Points, in no order, along strands that fork, close into loops and pass close to each other.
Two points are linked if the straight distance between their rows is under 78.6. Some points are linked to none.
z100: [-34 -8 9 -5 -1 -8 -44 8 29 -36 20 -12 -27 -40 3 31 3 -13 0 24]
z856: [3 27 -7 35 32 29 11 4 -17 13 31 29 -11 -22 10 -8 -27 10 -16 23]
z583: [7 16 35 4 26 -15 25 23 31 35 -3 -1 -29 26 32 -39 13 15 2 -1]
z328: [-34 4 9 0 -6 -22 14 46 38 -8 -23 52 -24 -2 16 -6 34 -10 -13 12]
z156: [7 6 -29 32 15 17 0 19 -35 -26 24 35 6 2 17 1 26 25 -6 -40]
z610: [-19 1 5 -6 24 -5 -17 -37 35 -37 22 -10 37 -38 2 0 -17 -9 1 24]
z862: [20 25 3 15 22 4 -30 -12 19 6 19 -6 13 -10 -18 -21 -34 -14 -15 43]
z531: [-20 -6 -32 -21 -3 20 23 -17 -24 9 -27 19 -19 -30 10 -1 -27 -51 -26 16]
z251: [-2 35 14 -31 -6 15 5 -28 -4 12 -13 -24 10 63 11 -9 -18 19 4 2]
z611: [22 20 -35 -4 14 14 9 -27 -55 6 -9 -15 32 15 30 6 3 -22 9 -8]
z293: [-31 -31 -30 -10 20 25 39 14 12 -11 -6 0 8 -53 -5 5 12 -13 -30 27]
z883: [-3 36 46 2 4 2 4 -50 -6 -13 11 -10 38 -15 0 33 -19 3 13 2]
z758: [-24 16 30 0 -1 5 2 20 47 -44 20 18 -19 -3 -31 3 7 15 -25 20]
z239: [-11 7 45 22 6 -47 -19 17 13 -19 -6 37 -13 41 0 9 15 -6 -6 -13]
z105: [16 46 35 8 -16 24 19 -48 -35 20 -2 -16 36 -16 -12 17 -11 10 -2 5]
z489: [20 -20 -35 -21 5 -18 14 -13 7 2 -12 1 31 -14 -4 -27 13 -24 2 10]
z567: [57 5 1 -6 -19 -32 -8 10 21 -10 12 11 3 18 -36 -34 4 -32 0 18]
z616: [19 -23 -17 -1 -19 -31 5 25 14 31 -41 15 -13 5 10 6 24 16 33 7]
z597: [-21 -13 12 30 31 -15 -3 42 4 -14 16 33 -5 -36 10 16 1 -17 -16 21]
z836: [23 -35 15 -15 14 -26 22 14 -3 -4 19 15 21 7 18 -16 14 42 21 -12]
z524: [27 1 -32 9 -2 7 -12 24 -16 20 5 6 9 52 -24 -24 0 15 -11 -1]
z93: [-25 -9 -14 18 31 -40 -20 -2 -1 -9 -5 21 14 -10 28 7 38 -19 0 -3]
z876: [-49 19 8 -19 9 5 -3 -5 20 23 -26 -11 0 39 -1 6 -12 -19 -3 8]
z948: [16 -39 14 -5 25 8 60 2 9 26 0 0 24 -1 -19 -33 -10 13 -11 -2]
z570: [-6 21 1 37 -7 20 -24 24 -19 0 18 0 -45 -21 -21 34 -15 -14 4 4]
z904: [1 -11 -52 -17 -6 12 0 -18 -18 -11 -20 2 25 -8 -18 -3 1 -35 -13 1]
z680: [-11 -21 14 -6 16 -28 -11 18 -3 13 -9 -22 19 47 11 5 22 39 15 -18]
z42: [-15 -38 35 15 5 -30 -7 32 12 -7 21 44 -16 -8 22 -2 -3 39 16 -12]
z859: [22 -24 10 -20 -11 -29 28 -10 4 31 -43 -50 31 -13 38 -4 0 -17 24 -25]
z721: [-3 2 20 12 16 -20 -45 -14 26 9 27 -21 -28 0 23 -10 -15 6 16 5]
z151: [7 -36 -39 -9 1 -5 2 28 7 35 5 15 10 30 -14 -40 -3 22 1 16]
z724: [3 26 57 14 -1 4 -4 0 10 27 -7 -37 -19 23 -12 19 -28 -7 16 -3]
z365: [14 -19 10 -35 -35 -6 -4 -9 28 2 -1 -27 -46 -19 -23 -11 -4 -14 23 -11]
z152: [-11 1 -23 35 14 -23 -25 -6 2 -22 -6 22 -6 22 31 -14 61 10 -17 -22]
z968: [6 -26 6 -43 -9 -2 32 -9 -33 23 -19 -23 -13 5 51 -3 -24 -17 22 -18]
z34: [-34 -6 -14 -40 -8 19 -22 -16 9 11 19 -11 1 7 7 -6 -62 11 8 34]
z501: [44 6 11 -10 1 -18 -2 -4 37 1 19 -13 -13 7 -13 -37 7 -8 14 7]
z279: [-2 -8 -8 -27 -23 20 8 -18 -33 -1 1 -7 -14 9 -3 16 -26 9 23 -14]
z672: [-59 -4 3 -15 28 -8 -17 -36 14 -15 0 17 10 -6 42 1 -22 -15 -14 19]
z435: [-4 10 27 9 -18 -10 -36 14 -16 -11 7 12 3 44 -33 29 -29 -1 9 1]
z614: [-56 -37 -23 -21 12 -15 -6 3 15 -4 -4 3 3 -5 15 6 33 22 12 0]
z750: [21 60 -5 6 16 8 5 -22 -35 -6 -15 -15 6 37 22 8 21 -17 2 -4]
z404: [-8 47 6 -3 -3 34 16 -14 7 14 21 18 -36 13 -5 -24 -22 28 -9 23]
z855: [-16 17 -12 -30 -29 11 -20 -18 -21 -17 -5 24 25 18 -22 14 -41 -8 -17 30]
z25: [-2 16 4 -22 -3 13 -3 -35 -40 -24 11 15 40 36 -14 19 -2 36 2 -3]
z386: [-16 5 -16 -10 -7 -14 -34 -10 0 26 2 -40 10 4 51 19 -25 -22 36 -16]
z959: [-3 24 -17 12 -1 46 -9 15 -1 -6 7 5 5 -21 -26 7 -19 -1 -51 62]
z995: [-23 -28 -7 -53 -10 8 32 -26 -7 13 -11 1 3 -13 34 1 -32 -26 18 -7]
z912: [-18 -1 -12 11 8 19 45 36 8 -9 -17 34 10 -25 -5 -5 22 -33 -39 20]
z240: [12 10 -3 14 -7 -5 14 33 -21 32 -27 15 -14 36 11 3 13 -21 -4 -10]
z185: [-11 6 27 7 -10 -12 -2 18 35 -33 16 10 -22 7 -23 4 30 23 1 -19]
z745: [12 9 -32 19 -26 -13 -9 51 31 -26 -7 34 2 -7 -16 -15 57 -2 -13 2]
z705: [25 52 31 24 2 29 25 -8 -5 -14 13 -23 -30 5 -2 12 16 30 5 -18]
z17: [-12 9 5 3 42 12 -14 -32 -12 32 19 -7 34 16 33 -14 -46 22 0 19]
z18: [18 -22 1 -24 0 -32 29 7 -8 5 -17 10 6 8 26 -3 34 3 30 -11]
z529: [-17 -12 -31 15 -8 8 4 5 6 46 -32 -33 -32 -32 3 11 28 -22 14 -14]
z916: [18 9 -3 13 8 7 -10 32 -37 13 13 14 -10 60 13 -5 -1 34 -2 -20]
z727: [-22 -14 -31 -5 3 12 -5 -20 -7 40 -18 -55 32 -11 29 15 -19 -18 23 -19]
z20: [15 8 35 3 29 -13 26 22 -9 15 -5 -36 -16 17 41 -27 10 39 15 -10]
z96: [46 24 25 12 31 -12 15 2 -26 8 4 -33 -11 6 48 -24 -6 -1 16 0]
z481: [19 3 0 23 2 15 -2 21 16 -11 42 18 -11 -5 -19 -24 -6 34 -5 4]
z69: [29 -39 26 -7 -8 -4 63 23 -5 28 -24 5 2 4 -1 -14 11 34 0 -25]
z955: [28 -27 -2 11 1 -12 4 19 3 8 1 1 -3 -48 -13 -5 -17 -40 -5 21]
z950: [32 17 48 2 16 -30 -6 -15 25 -3 9 -43 22 16 8 2 7 -9 26 -13]
z573: [-24 -18 20 -35 -16 10 10 3 -9 -4 -6 19 4 12 -25 12 -58 -11 -11 22]
z818: [12 0 -9 -11 -17 24 21 12 -10 -23 43 23 -53 -32 14 -3 -11 12 13 -7]
z7: [20 18 -18 46 31 41 30 -2 -17 26 11 -13 -2 -20 -3 -12 -2 5 -20 -2]
z729: [-18 -31 32 -11 -27 -1 1 37 18 -13 -12 -5 -11 -24 -36 29 -8 -15 -12 17]
z462: [-11 17 -20 11 -11 53 35 -9 12 9 -21 -9 -17 -24 -45 -7 4 6 -48 0]
z674: [-26 11 23 9 -16 -4 -40 13 7 0 15 -15 -36 -17 -10 38 -28 -23 22 10]
z449: [4 -5 4 14 10 -14 -6 36 -46 13 5 0 -20 27 40 9 10 26 18 -27]
z136: [-20 6 -6 -33 -16 -17 6 -8 26 -24 -11 -4 -31 -3 3 7 41 -25 23 -7]
z779: [0 -10 6 24 -24 -21 8 49 -8 24 -19 28 -42 -25 11 20 8 -23 16 -5]
z427: [-12 -19 2 -8 12 -9 -31 1 38 27 20 -33 -1 -9 -5 -14 -21 5 22 17]
z928: [-5 46 50 22 19 2 -20 -50 5 6 16 6 -26 24 29 -5 -19 29 -5 10]
z399: [-32 -31 -30 -16 12 -16 -37 -24 1 -36 19 7 2 2 16 -18 15 23 1 2]
z658: [0 3 19 -24 0 -28 -19 -10 -6 -6 0 -46 -7 13 66 8 -8 -4 38 -19]
z698: [12 17 -2 -1 33 6 -9 -24 23 18 14 -18 27 28 1 -36 -18 11 -1 23]
z806: [-41 -44 -31 -4 24 -17 -7 19 19 8 -15 3 30 -38 15 8 26 5 7 25]
z813: [16 2 8 -20 16 3 29 -25 16 -2 3 -27 -8 -24 18 -6 6 -12 20 -7]
z224: [-35 10 -7 -41 4 29 33 -38 -10 -1 -2 18 -12 -17 19 4 -33 -15 0 25]
z875: [-40 5 -8 -17 -10 -27 -10 2 17 -16 -7 28 -49 13 39 -4 39 -5 12 -10]
z686: [-6 -1 10 47 21 3 -24 35 -21 -20 32 25 -10 -27 -4 36 -20 1 -7 13]
z231: [-2 2 -1 6 4 -42 -40 -1 41 20 -19 -35 15 -2 14 8 43 -10 30 1]
z832: [-31 34 -3 -6 -13 13 -22 -16 -6 -40 16 35 -41 -2 5 15 -8 2 -21 27]
z116: [-31 10 -18 13 17 11 -21 -8 -12 -7 8 -4 4 -9 -5 15 -6 -4 -6 19]
z722: [40 -6 -6 -15 -36 -40 -7 10 18 3 -26 15 -11 0 -26 -14 13 -47 7 7]
z815: [-30 31 -13 -16 -2 -2 -32 -22 2 -7 6 31 -45 37 27 -18 -22 3 -12 25]
z498: [-2 23 -11 -34 -27 21 3 -44 -51 -6 -2 2 30 23 14 26 -24 15 15 -7]
z799: [-7 34 8 -11 -25 44 1 -30 -13 27 16 -7 -33 -9 -10 3 -30 33 6 23]
z97: [-10 -20 35 -20 -21 -22 -1 0 27 16 -17 -25 15 2 -13 19 -31 -35 20 -13]
z599: [-28 -23 -18 -11 -3 -17 -5 44 22 7 -5 45 7 34 -8 -24 14 28 -20 21]
z673: [25 -5 0 5 10 -27 -26 -14 -23 -25 18 -1 55 25 -2 18 -6 -11 16 -11]
z380: [2 12 -14 33 21 32 43 19 16 36 -7 -8 -15 -10 1 -28 18 -3 -11 -9]
z560: [25 40 -13 -10 -2 2 -11 -42 -24 -18 2 -35 53 11 39 10 -5 -3 17 -9]
z354: [-2 15 47 -8 0 -15 -15 -42 -2 -50 16 -2 -18 38 21 9 16 31 3 -25]
z26: [12 35 -43 16 27 9 -17 -27 -6 -2 4 -1 29 -20 8 -12 -6 -48 -9 24]
z357: [22 42 24 -6 -7 5 23 -23 -18 -12 -31 -35 6 22 8 23 15 -25 8 -22]
z56: [0 -10 5 -14 5 -38 -9 -18 25 -19 -4 -36 33 -13 16 14 42 -7 35 -18]
z706: [27 9 5 22 17 -8 -21 -12 -23 -24 27 10 48 3 -26 11 -26 3 -8 19]
z180: [-13 19 -13 -24 -8 14 21 4 -8 -12 -12 25 -9 60 -16 -5 15 6 -10 -6]
z543: [1 -18 0 -34 -11 -17 0 -4 -12 -40 18 27 0 11 -4 1 4 -2 13 2]
z925: [-23 -29 3 4 26 -19 -44 -3 16 -11 16 -9 56 19 -14 -5 -18 19 1 13]
z370: [-14 3 -15 12 7 27 28 12 19 7 -12 -11 -2 -4 -37 -7 24 1 -16 -3]
z115: [17 18 -21 16 23 8 6 -8 -51 -33 20 42 18 18 10 10 4 2 -14 -9]
z80: [-10 -11 11 25 -14 -20 -25 44 33 -2 4 1 -1 14 -26 9 41 45 13 -20]
z139: [-10 -11 38 36 11 -35 -50 -16 3 2 11 -15 -26 22 36 0 4 10 8 -16]
z738: [7 9 6 -2 3 29 31 -26 -44 34 -34 -2 -6 3 6 8 -30 -21 -18 -14]
z132: [36 3 -14 -3 -26 12 32 35 16 -12 16 32 -12 3 -7 -44 30 12 -3 -22]
z311: [19 -27 13 -21 -22 18 16 11 -23 13 24 9 -30 13 -14 -6 -31 25 21 -10]
z133: [-19 24 -32 -19 -32 15 -28 -34 2 -45 2 -20 29 -15 -22 31 -2 -16 4 15]
z838: [-30 -14 17 -30 -45 0 -11 -2 5 5 -21 -10 4 10 -14 27 -56 -38 4 -4]
z237: [32 -15 0 -17 -31 4 30 4 1 21 -25 6 -32 12 -30 -27 4 1 -22 -33]
z601: [4 -2 -38 23 29 18 -10 2 2 -32 37 23 11 -10 -7 -26 11 33 -24 9]
z348: [3 1 -12 -5 10 19 46 0 14 24 -15 -27 -30 -12 25 -23 33 4 6 -11]
z30: [19 33 28 11 1 24 36 -6 17 -13 29 6 -29 -3 -16 -14 -5 19 -3 -2]
z956: [-15 -11 26 40 26 7 -20 -7 -19 4 30 15 -15 19 21 -2 -17 46 -18 -12]
z975: [11 18 3 -10 7 7 29 -31 23 24 -34 -22 15 7 -3 -23 0 -40 -16 2]
z535: [36 -18 16 -12 -14 5 34 10 -36 26 -29 -12 -8 30 -6 -15 -14 8 -6 -32]
z897: [33 30 -3 -5 -45 1 -13 -37 -18 -11 -26 1 -7 -1 -31 18 -25 -45 -18 -11]
z589: [16 34 -7 42 41 -21 -39 -12 -13 6 9 17 9 20 23 -12 4 -26 -21 9]
z685: [1 -24 18 -27 -36 15 -6 -11 19 5 8 -17 -30 -19 -37 -11 -48 -1 -4 9]
z561: [-15 0 -11 34 12 20 -1 -6 -10 -52 33 30 -3 -18 15 -7 30 38 -18 -26]
z519: [9 11 -11 -18 -6 -23 -40 -12 -24 -12 13 0 28 59 21 5 -10 1 13 -11]
z997: [0 50 -1 -14 -29 18 0 -55 -5 5 -7 -21 1 -8 17 17 -14 -23 10 2]
z863: [23 -59 -7 -2 9 -10 24 11 2 42 -27 4 25 -24 -29 -19 -14 6 -18 -6]
z604: [-18 8 24 6 10 5 24 1 -15 -47 16 30 1 -16 -14 32 9 -2 -7 0]
z748: [-8 -15 -2 -27 -17 -1 -26 -9 23 44 4 -37 1 27 4 -14 -48 3 25 9]
z107: [-25 -12 27 19 25 -29 29 21 -2 16 -27 20 21 -11 6 27 18 -32 6 3]
z267: [-4 38 -12 -29 -62 31 -24 -35 -22 -7 1 6 -2 -10 -32 8 -26 1 -12 32]
z268: [25 4 21 -28 -6 -30 18 0 -25 5 -23 -46 17 12 57 0 -8 -16 38 -14]
z566: [-13 -23 3 13 1 13 39 29 40 15 -1 1 -4 -49 -2 -11 33 34 14 -17]
z594: [-6 19 -28 51 14 2 -7 49 9 -11 -2 28 16 -4 -13 -2 40 -7 -30 -1]
z403: [10 -2 -5 0 7 19 43 0 5 -35 36 22 -22 -52 5 -13 12 1 3 -1]
z509: [-16 31 -19 -17 -1 10 -47 -27 2 8 21 15 -16 18 10 -23 -49 18 -6 39]
z210: [58 14 3 -10 11 11 27 -27 -19 1 4 -40 9 0 21 -26 -4 -1 12 -2]
z819: [26 13 2 2 -22 -4 8 -14 -27 15 -44 -30 -11 -4 10 21 5 -52 8 -38]
z306: [0 31 23 -2 -25 25 -17 -10 -15 35 -4 -24 -36 19 -8 13 -45 0 15 6]
z598: [16 42 48 -7 -6 2 -16 -36 2 -11 28 -14 -28 2 21 2 -18 27 24 7]
z888: [0 -25 -42 -8 -10 9 -10 -8 -11 24 -12 -44 -5 -24 7 5 19 -11 28 -18]
z687: [28 12 -2 8 12 -28 -23 -7 13 -13 28 9 -30 -2 18 -20 19 -12 13 1]
z157: [18 -37 -18 -10 -6 -29 1 -12 16 -11 -15 -22 51 -32 -18 -1 27 -17 23 -7]
z688: [54 10 11 -12 -29 -4 4 -37 -9 -4 -23 -31 31 16 -26 2 -17 -9 -7 -40]
z709: [-25 -8 16 48 21 10 -6 20 10 5 19 43 -9 23 28 -30 -2 37 -33 -22]
z723: [0 22 -6 -2 -23 36 3 -17 -6 6 24 -14 -64 -23 2 7 -11 7 19 -3]
z296: [24 19 32 -9 -13 -4 -21 -31 17 -18 25 -44 -3 1 -6 12 -18 6 29 -10]
z339: [-5 -11 -2 22 4 -1 12 32 -16 17 5 7 -18 -23 17 19 18 7 19 -22]
z958: [-13 -17 -9 5 -8 -2 36 34 -14 44 -60 22 4 21 -14 9 16 -22 -14 -12]
z761: [1 18 -3 31 33 2 -24 -38 -36 -12 5 -19 -8 23 52 -4 19 30 -12 -13]
z837: [7 33 51 11 6 -16 0 -3 2 -25 11 22 -31 41 13 7 10 1 -1 -16]
z408: [43 -16 -13 -15 -4 7 -2 4 -14 31 21 -13 -23 10 14 -31 -32 11 20 7]
z870: [-34 -34 -8 -8 -13 3 20 19 29 -6 -12 -22 -10 -47 -16 21 42 10 19 -8]
z707: [1 27 25 23 4 7 -16 4 7 25 -13 -41 11 44 -31 17 -3 7 5 -6]
z59: [-21 -23 10 10 -20 14 10 33 23 -2 1 -14 -46 -59 -24 16 2 -4 2 2]
z363: [7 5 -12 -14 -27 -10 -41 1 -17 -23 10 -3 12 53 -28 17 0 17 13 -10]
z628: [0 17 32 30 35 1 18 24 16 17 14 31 -8 28 15 -25 1 18 -24 -8]
z817: [17 0 -25 10 -8 26 13 9 -54 -17 26 35 -7 -5 -9 9 -18 -3 -8 8]
z440: [-39 -30 -18 4 25 15 12 4 -20 -27 12 5 31 -12 -19 28 12 32 -6 -5]
z85: [-21 -16 -6 17 -20 5 -17 39 2 28 -29 -17 -1 23 -48 27 11 -7 -4 -5]
z737: [-22 -19 18 10 20 -30 25 31 23 4 -16 20 20 6 -4 9 34 9 4 -11]
z881: [27 -22 -18 -6 -12 -2 -15 -10 -17 44 -21 -27 35 23 -15 -16 -39 -12 -9 -19]
z327: [4 -2 -9 17 49 21 7 -14 -41 24 22 -6 22 -6 37 0 -23 22 9 4]
z585: [-16 -11 17 -10 7 -14 -34 -48 9 -36 24 3 3 26 13 -8 2 31 -6 -7]
z765: [2 -58 -12 -3 -18 11 40 27 -12 20 -29 21 0 -40 -21 -3 3 21 -20 -31]
z265: [40 -13 -6 13 1 1 25 -2 -27 10 -10 8 -15 -42 -10 -6 4 -40 -10 -19]
z14: [-4 -2 -14 3 5 4 -10 3 5 34 -26 -55 30 28 -22 0 22 5 3 -17]
z58: [-8 -26 4 6 3 5 -14 56 3 -1 6 20 -1 -22 0 25 -20 -32 -39 50]
z62: [-31 -8 5 25 -3 2 4 67 23 -6 -6 41 -14 -45 18 7 18 7 -8 3]
z187: [-14 -37 -3 -1 2 15 -6 19 -10 -37 11 -14 33 -23 -49 37 -5 13 -4 10]
z804: [18 -31 -17 9 34 -13 5 6 26 41 5 -21 25 -16 4 -31 17 17 14 10]
z634: [-4 -26 -9 15 35 -31 -19 6 -34 3 -1 3 37 4 34 17 33 13 19 -22]
z880: [-31 -39 -26 -12 17 -11 -21 12 12 -6 -7 -16 57 -6 -15 3 6 -2 -2 21]
z137: [-24 -19 27 -7 -11 -31 -31 37 8 -17 4 22 1 36 -20 23 0 2 1 -1]
z871: [3 23 -11 36 22 -2 -54 -15 18 -9 18 -37 4 -1 -14 2 24 8 1 1]
z743: [-11 16 -30 22 -35 13 0 43 12 11 -25 8 -37 -10 -25 8 32 -27 -12 -7]
z382: [-8 -35 -24 -5 6 28 18 32 -5 -23 24 25 12 -36 -8 -5 -12 12 -28 27]
z10: [28 3 -18 4 -39 25 12 22 13 5 6 6 -41 -4 -33 -27 10 9 -6 -20]
z155: [33 -37 -20 -43 -43 5 5 -17 -6 -6 4 -12 -37 -23 -18 -27 -8 1 10 -20]
z416: [13 -21 46 -13 0 -29 12 7 36 22 -10 -22 17 7 -9 -2 6 -1 25 -8]
z66: [-7 -5 -34 -31 -17 16 23 -26 -23 -3 -45 8 -14 -10 -13 7 -1 -37 -25 -19]
z496: [11 -23 -4 20 12 -17 7 20 37 28 -6 -24 8 -32 -9 -4 42 34 24 -3]
z84: [-62 -37 11 -28 19 -30 -15 -1 14 -1 0 17 -3 0 36 2 -12 8 12 7]
z420: [15 27 -23 42 20 22 1 29 11 -9 10 20 6 -9 -27 -11 6 -13 -42 28]
z345: [-44 -12 -3 -12 5 15 32 7 -10 39 -37 4 -6 30 -11 8 -15 -20 -13 -4]
z274: [2 -25 18 5 -4 -33 0 41 44 7 10 39 -9 -12 4 -21 8 34 12 13]
z478: [37 0 -19 -29 -43 -14 -22 -30 -4 3 -20 -15 -13 -16 -1 -5 -42 -52 -2 -21]
z3: [-11 -6 -27 5 -36 24 -13 27 11 5 -17 -24 -53 -37 -34 8 3 -14 -17 -3]
z702: [-33 -16 3 -24 25 -18 -7 -9 22 -38 11 20 27 -25 21 1 -13 -29 -9 29]
z143: [-11 -26 7 -11 27 -12 10 0 -29 3 -5 -28 35 21 33 20 22 26 21 -24]
z43: [-34 29 -12 -30 4 39 34 -38 -27 -3 -4 13 -1 14 7 10 4 25 -4 12]
z579: [-34 -19 -7 5 -13 -28 -18 2 21 -35 -11 37 -23 19 28 -8 58 19 -9 -22]
z13: [-33 -39 25 16 36 -36 -15 4 19 -6 -1 18 41 16 -2 -3 15 23 -15 2]
z338: [3 14 11 19 19 12 29 -14 -15 -23 -7 12 27 -11 -28 24 8 -25 -12 2]
z651: [-4 24 17 -27 -12 6 -2 -23 41 -43 22 -1 -22 -7 -29 -6 -5 1 -1 25]
z367: [14 -20 -2 2 -21 25 24 17 -36 -21 4 31 -24 -36 -28 15 -33 -13 -26 2]
z460: [2 13 16 -33 -9 -44 9 0 35 -16 -16 25 -10 18 5 -7 38 -26 15 4]
z229: [-26 14 -8 -10 0 32 6 -19 -44 -19 15 32 1 29 4 14 -1 52 -10 -3]
z885: [-7 37 -14 35 -9 9 -8 50 -3 15 -13 24 -37 27 -6 4 29 -18 -10 -18]
z973: [6 -16 -23 19 -32 -10 -6 50 38 22 -36 11 -1 -2 -27 3 40 37 14 0]
z303: [-37 -14 4 -11 2 -4 8 54 33 -15 1 56 -11 6 14 -23 4 12 -37 24]
z911: [20 36 2 14 -1 32 24 -34 -48 36 -6 12 24 -19 -10 -1 -35 -9 -19 12]
z936: [10 -56 -26 12 -29 3 6 42 -3 35 -11 0 -14 -39 -20 -8 -1 30 9 -8]
z760: [23 -32 -17 -10 -10 27 19 0 -19 -35 10 9 9 -46 -36 0 -21 -3 -36 20]
z352: [5 1 19 30 34 8 -16 -7 -44 7 33 -4 6 1 13 20 -23 33 14 -9]
z618: [26 -21 -20 0 25 -16 10 11 34 16 2 6 34 -13 -17 -42 8 -16 -13 37]
z726: [-25 -31 11 -24 20 0 37 -10 -17 -15 -2 -8 39 4 -5 22 12 16 15 -20]
z996: [-18 3 -22 21 32 -21 -50 -3 14 23 -1 -31 18 17 18 -6 22 -1 12 -1]
z562: [51 -10 15 -9 -12 -19 9 -25 8 20 -25 -57 31 -7 10 -14 -22 -28 -4 -36]
z938: [7 -8 5 -5 -14 -15 27 5 0 39 -62 -22 -26 -12 9 11 34 -32 6 -26]
z288: [-11 42 6 -15 -4 9 7 -31 28 21 -31 -33 30 46 1 -5 -10 -24 -4 2]
z941: [8 67 -6 -1 3 8 -17 -45 4 -3 6 8 20 -1 -4 -11 -16 -23 -19 40]
z76: [12 -31 5 -1 -3 -22 -2 29 13 8 19 19 -21 -22 -7 -9 -14 -8 20 19]
z887: [29 -19 -25 -20 -1 -1 20 -4 21 -32 32 15 -9 -33 -7 -33 11 8 8 10]
z783: [39 26 -39 41 25 5 -22 -1 -31 17 10 -3 18 -1 -4 -12 0 -29 -7 8]
z304: [-31 0 26 -18 18 -7 9 -28 7 -19 -1 -1 38 9 0 25 -12 3 3 -5]
z949: [19 -16 -26 11 -30 21 40 48 11 -6 -14 51 0 -32 -12 -32 27 2 -19 -18]
z607: [9 -12 -28 -9 -39 -1 -34 -14 -20 -24 9 -18 28 -10 -31 29 -25 -10 12 -6]
z413: [53 -6 -22 -30 -31 -2 -7 -37 3 -10 7 -33 2 -19 -6 -22 -8 -24 18 -17]
z513: [8 22 16 24 -9 4 1 5 12 -36 28 -14 -32 1 -7 15 45 33 11 -39]
z803: [5 -36 2 -5 -15 -14 -19 33 13 -29 3 -10 22 -34 -40 23 12 -14 -11 23]
z901: [-15 9 -4 -27 -15 20 -2 -20 23 -13 2 -17 -16 -22 -22 -3 -22 -20 -6 34]
z757: [-17 -32 25 27 24 -39 -28 10 8 19 9 29 -18 3 44 -9 4 19 8 -1]
z576: [51 1 0 -5 -24 -21 27 3 -3 -6 -10 16 -33 -24 -4 -21 22 -47 2 -9]
z939: [-5 41 8 16 18 7 -25 -50 -36 -6 2 -29 39 9 37 19 1 26 5 -8]
z91: [-15 3 6 18 13 27 14 -13 15 -8 -12 -33 26 -22 -48 16 16 -9 -18 7]
z661: [-24 -10 -10 -5 7 29 -15 36 -5 -6 -12 13 24 2 -21 30 -20 -10 -54 54]
z986: [-1 24 31 -16 1 -32 -7 -11 40 -23 0 8 1 -4 4 5 -3 -58 10 10]
z766: [-3 21 -2 54 50 10 6 -3 -24 0 5 2 -3 19 41 -6 24 24 -21 -25]
z889: [19 12 8 9 -30 10 -45 -28 2 -2 18 -38 23 -15 -35 19 -39 10 21 5]
z619: [21 12 27 -19 6 1 -10 3 -11 24 9 -19 -15 48 25 -21 -36 22 11 8]
z63: [2 11 -16 28 21 6 -29 -7 -11 -46 27 21 33 11 -27 2 5 24 -39 23]
z850: [19 -14 -23 25 -38 -3 22 57 -1 20 -32 56 -17 -26 5 3 15 -7 4 -6]
z456: [19 15 11 -12 6 11 44 -23 -19 15 -33 11 12 22 -1 -7 -7 -42 -23 -7]
z787: [-26 58 -16 -14 -26 22 -29 -39 -8 -22 17 8 -22 -18 -7 10 1 9 -4 38]

A tip is a point with one link. Name the tips that can be reached along the links from each point below, in the order of the rows.
z911 => z680, z688, z871, z986, z766
z687 => z928, z133
z594 => z100, z745, z936
z348 => z856, z462, z589, z604

A fork is a point with three links, a tip a point with one. Leave the first point through the second and follow the links. Name the first fork or tip that comes.
z897, z478 => z185
z69, z535 => z597
z585, z354 => z601
z210, z96 => z589
z352, z956 => z380
z986, z460 => z143

How many points has the smallest loop of links through each point below? Write none if it is on no loop.
z876 => 21
z265 => 13
z311 => 28
z239 => none
z509 => none
